Each row is a point on a landscape with many valleys, with its height.
From any point a ball rolls to the lowest of the 6 points nearest to it. It stops when none of these is lower. Distance is the straight distance between rows; heights are no part of it.
<1864>: [ -3  17   2   6 -20   0   2  16  -9   0  16   3 -12  -6   9 -13 -10  -6
  21  16  -8   6   7   5]  height 71.9
<1974>: [ -3  -4   0  -1   1   2  -5  -5   0   4   1 -17   0   8   5  11  10  15
 -19   0   2 -27  11  16]  height 20.5
<1963>: [  2 -11 -12   6  17  -1   9   4  -3   4 -24  17   6  -1   4   1   0  -8
  -5   5   3  14  -5  -4]  height 25.9
<236>: [ 25  10  14 -18   0  -2  10  -4 -16 -11  -4  -5 -36  15  15  -6   1   3
  -5  -6 -14  10  -4  -5]  height 73.2
<598>: [ 11 -13  -3 -19  21  16   5   3  -3   7 -23  23  -3  -2  15  -8   3 -20
  -8 -14 -12  16  -9 -16]  height 40.3
<756>: [ 12  13   9   4   2   1  14   5 -20  -6   0  15 -29 -15   6  -9  -4  -8
  -1   8  -6  19  -2  -4]  height 37.9
<653>: [  5   6  -1   9   0   2   8  15 -10   6   0  16 -16 -12   9  -7 -13 -11
   4   1 -13  17   8  -2]  height 15.0
<201>: [  1 -25   0   5   4   4   6  -2  11   0 -14  12  15  -3  -5   6   8 -16
  -5 -12  22  -1   1   5]  height 27.8
<1904>: [ -3 -12   6  -4  -3   8  -7  -9  -5   6  -2 -22  -6  20   8   7   1   7
 -17  -8  -4 -10  12  13]  height 26.9
<229>: [ -7   0   7  -5   3   8   3  -2  -5  -7   3  -7   6  11   1  -3   5  14
 -11  -3  -3  -7  -7   8]  height 53.8
<602>: [  0 -13  -5 -12   7   2  -2 -12  -7 -10  -6   6  26  -8 -12   4  12   3
 -10  -4   0 -14  -3   1]  height 22.9
<36>: [ 13   7 -19  -7   3  -1 -23   4   4   4  -2  20  11 -16  -5   4  -6 -27
  12 -11 -11  13   4 -11]  height 24.6
<1403>: [-11 -10  14 -21 -10  12 -10  -3   7  -2   8 -15   5   5   1   5   4  -1
   2  -6  -4 -16  -2   4]  height 39.4
<490>: [  6  14   6  -2   0   1   6  -1  -9  -5   4  -5 -11   8  11  -9  -2   8
   3   7  -8   9  -1   1]  height 13.7
<418>: [ 10  15   5  -8   0  -3   6   5 -13  -3  -3  10 -10  -9  13  -7  -9  -2
  -1  -1  -8   9  -8  -8]  height 44.7
<1527>: [ -6  -5   4   0  -1  -5  -5   0  12   5   2   4  17  -4 -11  -1   2 -12
  12 -13   1   1   3 -10]  height 24.8
<437>: [-1  8  2  5 -4 -3  2  5  9 -6 -1 -9 -2 11 10 -3 -9  2  5  9 11  0 -2  4]  height 50.3
<435>: [-10  -5  -7  15  -8  -9  -3  -2   1   3  -1   2  21  -9 -34   4  11   7
  -3  -2  10  -9  -8  -9]  height 25.2
<1052>: [  0   9   9 -13  -4   4  -3 -10  -7  -1   7  -6   1   5   6  -3  -5   3
   9   2 -14  -2 -15 -11]  height 52.2
<1079>: [ -3  -3   5  22  -7   0   8   9   5   2   5 -23   5   6   0  -6   8  20
  -6   7  22 -23  18  18]  height 38.2
<1426>: [  1  -6  -5  17   7  -6   7  10  -1  -6 -19   9  11  -1  -7  13   4  10
 -12  16   6  10  -4   3]  height 22.0
<254>: [ -9  12  11  -1 -12   2  -2 -10  -4  -7  23 -23  16   6 -23   1  11  30
   3   7   4 -23   4  12]  height 65.4
<527>: [ -2 -13  -1  -6   1  -1 -14 -11   5   8  -2  13  18  -6 -26  -3  11   1
  -7  -7  -2  -4  -7 -16]  height 17.3
<1601>: [  6 -12 -13  -1   2  -1   5  -3   6   6 -10  -1 -19  11  18 -10  -4 -13
   9   9   0  17  10   3]  height 43.8
<101>: [  2   0  -2  -3   3  -2  -5 -14  -7   8  -4  13  12  -3 -24  -1  -4   8
  -3   0 -17   2 -23 -20]  height 31.5
<1798>: [ -9  13   3   7  -7   5  -3   1   6  -9   3  -7   6   3  -5 -12 -11  -2
   9   6   3  -3  -4  -5]  height 49.8
<152>: [  1  -6  -9  18   6  -5   4   9  -5  -4 -16  16  -6 -12  13  -1  -6  -4
  -7  11   3  10   4  -2]  height 34.3
<1063>: [ -6 -14  -8   0   1  -3  -6 -23  -5  -2  -8  12  15 -11 -39   6  17   9
 -11  -5  -6 -10 -10 -15]  height 21.2
<637>: [ -3   5   9   4  -2   1  -1  -5   0  -8  14  -6  16   1 -20  -4  10  17
  -5   8   2 -10  -7   2]  height 39.6
<1464>: [ 3 20  4  2 -9  3 -3  5 -7 -5  5 -4 10 -4 -6 -6  0  4 12 13 -8  1 -2 -4]  height 50.6
<1038>: [  4 -11  -9   4   8  -1   5   2  10   0 -11  -9  -8  22  10  -6  -3   3
  -3  -3   6   6   7   7]  height 24.3
<737>: [ -3  10 -15   8  -3  -9  -8   2   1  -3  -5  14  12 -10 -17   7  -8  -8
   8   4   0   7  -5 -13]  height 31.0
<1042>: [ -7   1   8  -1 -10  -2  -1   1  12   4  11 -20   0   9   2   1   3   4
  11  -4  10 -10   1   8]  height 9.6
<1687>: [ -8 -21   3   7   3   2  12   0   8   0  -8   1  11  -7 -11   7  14   3
 -13  -1  21  -5   0   8]  height 27.5
<1148>: [  6  10   9  -2  -5   6   9   3  -6  -4   8  -9 -33  11  18 -15  -8  -8
  10   6 -14   8  11   8]  height 67.2
<901>: [ -6   2   9  -9  -4  -2  -7  -5   6   0   4  -5  17   2  -8   1   5   4
   5  -8  -2  -3 -14  -6]  height 32.6
<1507>: [  4  13 -19  12   3 -12   0   3 -12  -2 -10  23  -9 -19  -8   9  -9  -9
  -5   0 -17  12  -5  -9]  height 19.8
<1230>: [ 13  10   4   2  -2   0  12   0 -13  -2  -1  -9 -21  26  16 -11   0  18
 -12   6   6   8  -1   4]  height 58.2
<1100>: [  4   2  -9   6   9  -3   2   2 -11  -2 -14  14  -2 -16   1   2 -11  -3
  -8   6 -14  16  -7  -4]  height 28.1
<1533>: [ -3  10  12   2  -7   8   3   1  -5   1  12 -21  13   7  -2  -4  11  32
 -11   9   2 -21   1  13]  height 54.8
<1652>: [  6  -1 -21  21   0 -17   3  10   5   1 -11  10   9  -9 -18   6  -3  -9
   3  13   3   3  -8  -4]  height 19.6
<863>: [ -2  -4  -3  15  -1  -6   8  -4   8   9  -3   8  18 -14 -24  10   7   3
   2   6  14  -2   1  -4]  height 29.1
<794>: [ 12   6  -1  -5  -4  -6  10   5  -9  -5   1  -2 -29   8  17 -14  -2  -4
  -4   6  -3  19   8   9]  height 63.5
<462>: [ -8   0   3   8 -11  -2   3   5  12   0  10 -20  -5  24   6   2   3  17
   6   0  10 -11  11   3]  height 36.4
<1683>: [ -6 -21   5 -16   6  10 -12 -12   0   0  -9  -9   4   1  10   9  15   0
 -18  -1   5 -15   2   9]  height 24.7
<701>: [  5   1  -2   7   3  -4  10  -2  -9  -1  -3  -6   0  23  10 -10  -2  13
  -4   1  -1   6   8   9]  height 40.9
<792>: [  4   0   1  -7   9   7   5   4 -12   0  -8  11   3   2  13   0  -1 -13
  -3  -2 -12  17 -11  -1]  height 40.5
<1202>: [-15   0  18  -9  -8  11 -14   3   6  -3  10 -19  -8  21   5  -3  -1   1
  14  -7  -4  -6   0   6]  height 60.5
<1639>: [ -3  -8   6  -1  -6   5  -1  -1  13   8   3 -15  -9  13  -1   4   1   2
  13 -12  14 -12   9   8]  height 30.5
<234>: [ -4   2  14  -5  -9   1 -10  -1  10  -5  13 -21   8   2 -12  -3   8  13
  -3   3   5 -29  -5   4]  height 50.5
<930>: [ -1   2  -2 -12   5   1  -8  -6  -3  -6   0   9  12  -7  -3   0  -2  -7
  -2  -6  -6   5 -13 -10]  height 13.1
<575>: [ 16   5   4 -13   2  -9   4  -2  -6   9   0 -11 -25  28  24 -13 -16 -14
   3   4 -10  25  24  10]  height 77.2
<157>: [  8  -5  -9   1  15   1   7   1 -10  -5 -22  21   3  -3   4  -1  -4  -2
 -12   6   1  12 -13  -8]  height 31.6
<1311>: [  9  -4 -15   3   5   4 -12   9   6   6 -17  18   5 -18  -2   3  -5 -22
   8  -1   3  15  -1 -10]  height 26.7
<677>: [ -9 -13   8 -14  -5   3  -9 -17   7   0   2  -8  13  -8 -17   6  11  -8
   5 -10   3 -16  -3  -4]  height 26.4
<1466>: [ -2  -1  -3   6  -4  -3  -5 -15  -1  -3  -2  -1  17  -9 -26  -1  12  15
  -4   1 -10  -9 -16  -7]  height 26.5
<1642>: [  9   4  -3  -9  10  -1   4  -4 -14  -7 -10  17   4 -13  -7   6  -3   2
 -12   7  -5   8 -19 -14]  height 35.9
<1762>: [ -3 -12   6 -16   6  10  -3 -10  -3  -3  -3  -4  19  -1  -5   8  16   4
 -12  -1   4 -15  -9   6]  height 18.1
<1766>: [-19  -6  11 -15  -9   6 -12  -7   8   2  15 -24  -1  13   4   5   3   8
  11  -9   0 -23   0   5]  height 55.6
<961>: [ -3   5  -9   4  -4   5  -6   6   7   2   4   5  -3 -16   8   1 -16 -18
  18   3  -2   9  10  -8]  height 36.6
<409>: [ 11 -20 -13   6  17   2  -1  12  15   6 -21  24  -3  -8  13   4  -5 -15
  -4  -1  16  20  10  -6]  height 44.0
<401>: [-11 -15   2   7   5  -4   1 -10  13  16   1  14   9 -11 -13  13  11 -10
   2  -8  29 -13  -5  10]  height 22.5
<859>: [-13 -11  -9   4  -7  -9 -11 -15  11   3  -2  14  14 -14 -41  10  11  -5
  -3 -14   5 -14 -10 -15]  height 21.3
<335>: [ -3  -4  -4 -11   7   5  -2   2   9   1  -3   4   5   0  11  -1  -5 -14
   8  -1  -2   2  -9  -9]  height 27.0
<121>: [ -1  11   9  13  -6  10   6   8   0  -1   7 -22   0  12   8  -2   6  27
  -8   8   3 -21   4  12]  height 47.2
<307>: [ -7  11  -4  -7 -10  -3  -8   5  11   8   6 -13  -8   7  14  -6  -8 -10
  20  -3  -3   3   5   5]  height 62.2
<94>: [ -5 -18   1 -15  -6   1  -7 -11  15   1  -2   4  17 -16 -15   6  17 -10
   0  -8   6  -9  -3  -9]  height 21.6
<1590>: [  4   3 -13  14  -5   5 -16  14  10   4   9  19   4 -16   9   1 -12 -22
  16  -8 -13  21   2   0]  height 36.2
<1915>: [ -8 -19   1  -2   7  -6   7   0   6   4  -8   1  -4   6   3   7  17  -3
  -7 -10  23 -13  10  11]  height 30.0
<429>: [-13   6   6  -7  -6   2  -1   2   7  -5  13 -14  -9  20   9 -10  -1   7
   8  -1  -1  -4   0   9]  height 40.8
<1277>: [  0 -25   3 -14   5   6  -3  -8  -1   6 -15  -2   0  -3  13   6  14  -6
  -6 -14  -7  -6  -5   8]  height 21.7
<1406>: [  2  24   9 -14 -12   3  -4   2 -11  -6  23  -7 -17  -1  14 -15 -12  -4
  18   7 -14  -1   2 -10]  height 74.3
<947>: [ 15  16  13   2  -6   2  19   9 -17 -11  19   2 -28  -6  12 -13  -6  -1
  14   5 -16  13   1   3]  height 68.1
<543>: [ -3 -14  -3   1   8  -7  -1 -11   1  -2  -6  -1   9  -7  -5  19  15  -2
 -19   0  23 -25   5   5]  height 27.1
<1293>: [  3  -1  -4   1  -1  -5  -8   2  -7   0  -9  12  15  -7  -5  -3  -3  -1
  -2   0  -5  10  -6 -13]  height 23.0
<1497>: [-13 -10   5  -9  -9   1 -10 -14   5  -3  11 -14  12  -2  -7  14   9   2
   5  -5   9 -24   4   7]  height 35.3
<397>: [ -5   1  -1  10  -3  -8   4  -5   5   0  -4   4  19 -11 -18  15   7  17
 -12   7   7  -7   3   7]  height 28.2
<1704>: [ 10   9  -9   0   1  -7  -8   4 -16   0   0  25  -7 -25  -8   5  -6 -20
   4 -17 -33  18  -8  -9]  height 31.2
<1689>: [ -1   8 -14  12  -1  -2   7   9  -2   1   6  -3 -14  10  16 -13  -9  -6
  12  10   0  15  15  11]  height 56.7
<371>: [  4   5   7 -18   2   1  -4  -8  -7  -8  12 -13 -27  24  13  -2  -9   9
   1  -4 -12   0   0   2]  height 39.0
<888>: [-14  -6   8  -6 -16   3 -10 -10   8   8  11 -23  -8  15  -2  18   2   4
  -5 -11   6 -28  15  15]  height 53.3
<1434>: [ -9  -7  13  -4  -9   8  -5  -3  -4   3   4 -20 -11  25   9   7  -5   5
   0  -9  -4  -7  11  12]  height 46.8
<63>: [-15 -14  12 -13   3   7  -2   0   9   0  -6  -5   9   4   2  -1  13  -2
   3  -6   2  -4   1   4]  height 24.5
<1451>: [  7  13 -23  13   1 -16  -4  13  -8   1   9  24   1 -24 -19   8  -2 -19
   8 -17 -25  14   0  -6]  height 34.9
<317>: [  0 -21  -1  -2  11  13   3  -3   4   2 -16  15   6   1   9   3   5  -9
  -7  -4   3   2  -4  -6]  height 32.0
<1784>: [-11  -9   0   2  -3   0   7  -2   7   3   9 -11   5  -3  -6   9   9  10
  -3  -1  28 -20  18  22]  height 31.7
<786>: [  9  -2   8  -1   0   4  11  -3   0   2   6 -16  -8  28  12  -4  -7  20
 -10   0  -7   3   8  12]  height 49.0
<165>: [  3  -4  11  -1   5   9  23   2  -6   0  -2  -1  10   7  -1  -1   9  22
 -15  -4   0 -11 -11   5]  height 59.6
<1931>: [ -5   1  10 -14  -7   2  -5  -9   0  -4   3 -22   4   1   0  11  12  11
  -9 -10  12 -27   7   9]  height 32.4
<1422>: [  4  17  -4  11  -1  -6   1   6  -3   3 -11   9   4 -10  -7   3  -8   0
   2   9  -8   9  -6 -13]  height 33.7
<531>: [  9  10   2  -1  -3   2  -5   5  -5  -3  15  18  -6 -20   3  -5 -11 -17
   9  -3 -15  16   0  -6]  height 39.7
<1058>: [ -1 -12   3 -11   7   2   2  -4   9   7  -9  -6  -3  16  18  -4   5  -1
  -2 -10  -5   9   2   7]  height 4.2
<827>: [ -8  -7 -11   8   1 -16  -1  -8   7  -1  -8   7  16 -15 -27   2   4   6
  -6  -5  -6 -14 -19 -15]  height 25.1
<277>: [ -4 -14  -6  14 -13 -13  -1   1   5  18  10 -18 -18  12  -2  17  -6   2
 -10 -10  21 -23  23  19]  height 45.6
<1218>: [ -3   0  -4   2  -6  -1  -6  10  15   8   0   9   8  -7  -3  -1 -10 -12
  18   5  12   1   6  -3]  height 25.8
<1664>: [  3   0 -14  11   0  -3   8   6  -3  -1 -10   8 -10  -4  18 -10  -6  -5
   6  13   0  15  13   4]  height 43.3
<1679>: [ -1   5   6 -24  -2   9  -6  -9  -7   6   6  -2 -20   8  13  -9  -7 -14
  12  -6 -14   4  -4 -12]  height 63.8
<282>: [  1   7 -17  17  -3  -8  -6   9  -4  -1   0   7   5 -11  -1   0 -12   2
   9  13   0   8   0  -5]  height 22.1
<940>: [ -2   3   4 -15   5   2   1   3  -5   2   5  -3   2   6  -1   3   6   2
   4  -7  -4  -3 -11  -1]  height 39.1
<186>: [  5  27  15   3  -9  -1  11   0 -17  -9  11 -11 -15   1   9  -9 -11   4
  15  18   1   6   0   0]  height 54.7
<249>: [-13   1   8  13  -6  -4   6   6  12   5  19  -4   2   1  -3   2   0  11
   9   7  28 -13   4   6]  height 34.8
<717>: [ -1   0   2  14   4   1  12   9   9   6   3 -21  -8  23   6  -7   1  14
  -4  -1   7  -4  12  15]  height 26.2
<1618>: [  0   8 -20  17  -5 -18  -6   5   0   7  -2  11   4 -16  -8   6  -8 -12
  10  12 -16   2   3  -7]  height 9.0
<47>: [ -2   5   2  -5   2   1  -2   2  -1  -6   5  -2  -4   5  16  -9  -7  -7
   2  -2  -9   4 -11 -11]  height 43.2
<1647>: [ -6  -4  -2   1   6  -2  -1 -11  -6  -2  -6   0  20  -7 -27   7   8  10
 -11   3 -10  -1 -16  -5]  height 25.5
<856>: [ -4  -1   8   5  -3  -2   2  -3  10  -1   9 -13  15  -2 -13   0  -1   5
   2   0  11  -9  -4   2]  height 39.2
<1537>: [  1   8   1  -9   6   6  -3  -1   3   2   7   8 -13  -9  19 -11  -5 -18
   6   4 -13  13   9  -3]  height 36.5
<1333>: [ -3 -14   5   2   1   1   3  -3   6  -1   1  -3   5   3  -5  10   3   7
  -3  -2  17 -17   9  13]  height 30.9
<488>: [ -2  26   9 -10 -11   3   0  -1  -6  -8  13 -15  -8  15   6  -9  -4  12
  11  13  -5  -1  -7  -7]  height 49.9
<553>: [  6  -9 -12  10   9   5   2  15   3   5 -13  16  -9 -11  16  -3  -5 -19
  -4  -1  -3  19   6  -4]  height 32.8
<304>: [  7  -5  -6   1   9  -6   1  -6  -5  -3 -14  15  14  -7 -19   4   6   3
 -14   2  -9   2 -13 -12]  height 30.1
<818>: [ 10   2  -3  -6  13   9  13   3 -12   1 -12   7 -15   3  16  -7   2  -5
  -7   2  -6  10  -3   0]  height 30.8
<299>: [ -1  13  -2  16 -10 -10  -1  -3   8 -11   5  -5  12  -3 -11   2 -10   7
  12  12   1  -4   1   4]  height 39.3
<929>: [ -7 -16   3  -9   2   2  -6 -13   6   2  -1   6  19  -9 -12   5  15  -8
  -6  -5   4 -10 -10   2]  height 22.2
<703>: [ -6   0   5 -12   3   2  -3  -1   6  -1   2   3  20   2  -5  -1  -1  -4
   3  -3  -2   3 -15 -12]  height 23.4
<9>: [  1   0 -17  14   5  -8   3  11   3  -1 -19  18  10  -5  -7  14   1   2
 -12  11  -3   6 -10 -12]  height 16.5
<93>: [  3   5  15 -15   4  -1   1  -5  -7  -1   3 -17 -18  25  11   6   0   7
  -9  -7 -16   8   2   4]  height 31.9
<1172>: [-13  -1  10  -4 -12   1  -6  -8  16   4  13  -9   6  -7  -9   1   2  -1
   9  -2  14 -20   7   8]  height 32.7
<298>: [ -4  -3   6   3  -6  -1   6   4  11   5  14 -23  -2  10   3  -3   3  12
   3  -2  25 -20   7  25]  height 34.2
<801>: [  4  -4   6   9  -2   3   5   8   1   3   4 -25  -3  14   8   9  -1  13
 -18  -3   5 -13  21  17]  height 7.1
<1648>: [  3  -2  -6  -6   9   7  -7   2   7   9 -10  16   9  -4   8   2  -3 -17
  -4  -7  -3   1  -6 -15]  height 25.7
<1095>: [ -4   6  -6   1  -2  -4   0   6   4   7   0 -16 -23  24  12 -15 -12  -1
   6   8   2  14  20  14]  height 73.4
<1423>: [ -2 -10   7  -3   3   3   8  -5  -8  -2  -5  -2   2   9   2   8  10  16
  -8  -9 -11  -6  -6   3]  height 52.7
<312>: [ -1  -6  -1   8  10   1  12   6  -4  -4 -11  10  15   0 -12   8   4  11
 -10   8   8   7  -7   0]  height 24.1
<1670>: [  1 -18  -2  26   2  -7   8   3   1   3 -12   8  19 -14 -17  19  11   9
 -16   6  24  -6  10   6]  height 32.1
<1410>: [  5   0   6 -13   6   0   1  -4  -3   5  -5   5 -26   6  20 -17  -5 -17
   5   4 -15   9  -1  -1]  height 49.4
<247>: [ 14  15  -1   9  -2  -6  10   8 -11  -5  -1 -11 -24  16  17 -18  -7   8
  -3   7  -2   9  16  13]  height 69.9
<1833>: [ -9   8  -5   1 -14   0   5   3  11   1  10 -10  -5   5   6 -10 -15  -7
  19  12   7  -1  12   4]  height 49.1
<926>: [-6 -7  2  5  0 -2  5  2 17  5 -2  9  4 -3 -1  6  4 -5  0 -1 21  1 -5  0]  height 23.5
<108>: [ -2 -13  -2  14   1  -7   8   0   3   8   3  -2   8  -7 -11  15   6  -1
  -7   4  25 -13   9   9]  height 29.4
<1948>: [  6   0 -15  -7  10   7  -8   1  -2   5  -6  28   7 -16  14   3 -16 -22
   5 -13 -13  18   3 -12]  height 11.2
<1979>: [  1  -1 -10 -11   2   4 -16 -11   8  -1   5  13  15 -12 -17   1   0 -11
   3 -12 -10   1 -14 -19]  height 21.9
<713>: [  1  -4  -8   2   1  -6 -11  -1  17   8  -3  15   5 -13  -9   8  -4 -22
   8 -14  20  -1   1 -12]  height 22.7
<1893>: [ 16   1 -12   4  10   0  13   7 -17   5 -12  24  -5 -16   9   2  -3  -9
 -16  -4 -13  16  -8  -2]  height 34.4
<971>: [ 15   8  -5 -16   8  14  -3   1 -10  -8  -1  20 -13 -24   1   3  -5 -15
  -4 -12 -24  12  -7 -19]  height 44.9
<1636>: [ 12  11  -2  11   2  -2   7   5 -15  -3  -4   5  -6  -1   6 -11   0  12
   2  20   5  14   2   2]  height 44.8
<1240>: [  1   6   2   3  -3   7  -4  11  12   7   5   1 -20  -5  15 -16 -14 -16
  24   3  -4   8  17   4]  height 51.4
<496>: [ -2 -10   3   6   1   4   5   3  -1  -2  -3 -14   8  -4  -6  11   9  13
 -13   0  22 -21   4  18]  height 27.4
<1185>: [  0   2  -2 -13  -6  -1  -2   7   9  -4   0  -7 -20  12  20 -13  -7 -18
  12  -1  -9   9  18  -1]  height 61.6
<1074>: [  1 -11   1   7  10   3   5  -1  -7   0 -13   3  18  -9 -13  14   6  11
 -18   2   2   1 -12   4]  height 26.6
<310>: [ -2   6 -10  15  -2 -14  -6   5  13   1  -1   0  10 -10 -17   6  -7  -1
  11   9   8   2   0 -11]  height 28.3
<1163>: [ -4  -3   6 -22  14   2   5  -1 -10  -3  -6   0 -20  20  14  -5  -1   2
  -2  -1  -8  10  -8   1]  height 5.1
<911>: [ 12  16  10  -6  -2  -1   5  -5  -5  -6   0  -4 -23   3  19 -13  -5   5
   8   7  -7   8  -4  -5]  height 40.4
<1606>: [ -3   6   2 -10   1   3 -13  -1   3  -3  10   1   8   3   0 -11  -8  -2
  10  -2 -15  -1  -3 -17]  height 36.8
<1002>: [ -6  -5  14 -17  -8   6  -6  -6  -7  -2  15 -23  -2  11   1   1   9  19
  -3  -5  -9 -19   1   9]  height 54.5
<478>: [ 14  17   4   5   0   1  12  10 -15  -8  10  -6 -27   1   9 -12  -3   3
   3   9  -6   8  10  13]  height 51.3
<760>: [ -4   0   1  -1  -5   0 -11   0  11   5   3   6   7   0   2  -2 -10 -14
  14   2  -2   4  -3 -12]  height 32.5
<471>: [  2   3  -3   4  -1   5   6   9 -11  -5   4   9 -20  -5  20 -14  -8 -17
  10  10  -2  12  12   3]  height 38.0
<1147>: [ 12  -1  -8   0   7   9  -3   6   0   6   3  16 -11  -8  14  -8  -6 -27
   8 -10 -14  20   4  -3]  height 14.3
<1623>: [  4   3 -10   1  -4  -1  -2   3   3   3  -4   6   0 -11   9  -3 -10 -12
   9  -2  -3   9   5  -2]  height 37.8
<1558>: [  3  -8   2   2  10   7  10  -2   5  -5 -10   0   9   2   2  -1   5   0
  -3   2   6   7  -5  -3]  height 31.4
<1059>: [  4   5   5   6   0  -1  12   6  -9   3   4 -16  -9  17   9  -6  -1  22
 -21   5  -2  -2   0  12]  height 44.1
<228>: [-11 -16   2  -3   5  -2  -2 -12  10   6  -2  15  10 -21 -17   3  17  -9
  -6  -7  14 -11  -5  -2]  height 24.4
<243>: [ -4 -15   0   4  -4  -3  -2 -17   2 -12   0  -2  18 -12 -30  11  15  11
 -13   4  10 -17  -1   1]  height 24.9
<1135>: [ -4 -20   4 -13   5   5 -11  -5  -2  -1 -11 -15   1  13  13  16  12   4
 -18  -8   8 -25   8   5]  height 27.9
<1795>: [  5   4   6  -9  -1  -6   3   6  -8   9  -7  -4 -30  10  18 -18  -9  -8
   7   2  -7  18  12   7]  height 64.3
<635>: [  7   6  12  -8   6   7   9   0 -15  -5   2 -13 -13  20   4  -1  -4  20
 -13   0  -9  -5  -7   7]  height 50.7
<25>: [  3  -5 -12  11   4  -8  18  21   2  -4  -7   4  -7   1   9  -4  -6   6
  -7   5  10  12   8   2]  height 41.9
<1388>: [ -1  14   9   5  -6  -1   7   0  -5  -6   8 -16   2  10   4  -2   1  18
   3   5   3   3  -3   3]  height 45.4
<1462>: [  3  -4  11 -16   5  -1  -6  -9  -6   7  -2 -18 -18  23  14  -6  -7  -3
   3  -4 -10  10   8   3]  height 32.9
<1761>: [ 11  -3 -10  -5  16   5   8   5 -14   0 -18  28  -6 -13  13  -3 -10 -16
 -11  -8 -11  21  -9 -11]  height 28.0
<1821>: [ -6  14   9  11 -13   0   2   3   6  -7  15 -25   7   9   3  -8  -2  15
  12   5   9 -10   2   8]  height 35.0
<37>: [  2  21  -5  10  -8  -8  -1   8 -15  -2   2  18   0 -15   2  -4  -8   1
   9  13 -15  12   6  -4]  height 39.8
<574>: [-10 -10  -4  -5  -1  -3  -7 -16   1   3   7  -3  17 -16 -22   5  20   0
  -3  -2  18 -20  -2   1]  height 26.8
<273>: [ -4 -24  -1   3   5   0  -3  -9   7   4  -9   1  18 -13 -10   9  15  -7
 -17  -9  13 -11  -2   5]  height 25.0
<1923>: [ -4  -9  -1  10  -2  -6   3   6  11  10  -1 -13 -11  11   5   3   7  -1
  -7  -7  21  -3  14  14]  height 36.3
<2>: [ -1  -3  -5   0   5  -4   6   6  15  -3  -8   3  -4  12  10  -4  -8 -11
   8   2  13  14   5   4]  height 38.8
<198>: [ -9  -4   8  -8   2   6  -4  -1   2   0   2 -15  -6  23  10   2   7  16
  -4 -11  -8 -10   0   8]  height 47.1
<145>: [ -7   7   6   0 -10   3  -2   6   9   2  13 -19  -2  14   8 -11  -3   4
  17   2  10  -5   2   3]  height 30.7
<1356>: [ -2  13  -8   6  -2  -4  -4   1  -3  -5   8   2   7  -5  -2   1 -13   1
  10  11  -2   7  -6 -14]  height 34.7
<955>: [ -3  -2   6   0  -8  10  -7   1   0   0   8 -30  -9  23   6  -1   1  21
 -12  -3  -1 -17  13  17]  height 30.6
<765>: [ -1  19  15   1  -4   5  -2  -3  -6  -9  21  -8   8   9 -12  -8  -7  22
   0   7  -3  -1  -8   0]  height 53.7
<657>: [ 21  18  16 -13  -5  12   6   5 -14 -21   4  -9 -31   0  17  -9   1   4
   1  -2 -11   2  -1  -5]  height 62.4
<916>: [ 12  11   7   2   9   2   7  -2 -13  -5  -7   9 -12   1  11  -2   1   8
 -12   6  -2   8 -11  -5]  height 43.1
<1840>: [ -3  10  -9   4   2  -7 -10  -5  -1  -3   1   7  16  -6 -21  -5   0   5
   1   8 -11   6 -13 -18]  height 32.2
<1446>: [  3   7  -1  -8   5  -1   7  -4  -7   0  -4  13   6  -2   0  -2  -3   3
  -5   3  -3   8 -13  -8]  height 26.3
<1800>: [  5   3 -12   5   2   5  -3  15  -3   1   5  24   2 -26   6   5  -6 -21
  10 -10 -21  26   9  -1]  height 27.3
<1251>: [  7  14  -2  -1  -2  -6  -7   0 -18  -8   2  17 -11 -18  -2   4  -7 -10
   5  -2 -15  14  -8 -12]  height 36.1
<1437>: [ -2  -3   5   0  -3  -3  -1 -10  -1  -5   7   0  25  -7 -20   2   7   5
  -1  -6  -7  -4 -10  -5]  height 30.4
<92>: [ -2  -4 -20   9  -2  -4 -13   8  15   5  -3  21   1 -24  -6  11  -8 -26
  13  -9  -2   7   8  -3]  height 29.5
<748>: [  3   3   1  12   3   1  10  17   2   0  -1  -8   4  15   2  -7   5  19
 -10   8  12   1   3   8]  height 38.6
<176>: [  5  12  13 -11   9   9   3  -8 -11 -12   2  -6  -5  11   2   0   8  21
  -4   6  -3  -4 -14  -3]  height 64.7
<404>: [  2  24   6  13 -11  -5  -3   7  -3  -4  10  -1  -2 -12   7  -3  -9   0
  15  12 -12   3   3  -4]  height 54.1
<19>: [  5  10 -17   2   3  -8 -14  -2  -6  -2  -1  20   3 -17 -16   6  -2 -12
  -1  -9 -16   8  -5 -16]  height 27.2
<1007>: [-10  -5   1  17  -9 -11   6  -4  15   3   5  -3  14  -7 -26  12   7  12
   4   3  18  -5  -2  -2]  height 30.2
<1370>: [ -8  -7  -1   4  -3  -3  -3   0  17  15   5  11   3  -6 -16   5   0 -12
  11  -6  24  -5   0  -4]  height 16.4
<1971>: [ -9  -4 -15  13   3  -9 -14   1  15  11   2  17  11  -4 -29   8   3  -7
   7  -3  12   1  -7 -17]  height 24.2
<1377>: [  3 -13  -2  -8  12   8  -8 -22 -10  -9  -8  -6  19 -10  -2  15  13  11
 -19  -2   7 -23  -6  12]  height 23.3

Call two points neighbours if one is among the 6 nearest of the other. Go from one point of each pair to the other, from neighbour to neighbour, staying as low as possible. Name the highest point that can't be avoided.
<1370> / <1618> -> <1074>
<1042> / <1618> -> <1333>
<1618> / <9> -> <1652>
<1370> / <930> -> <1971>
<930> / <527> -> <1979>
<1762> / <1948> -> <1648>
<1762> / <930> -> <929>
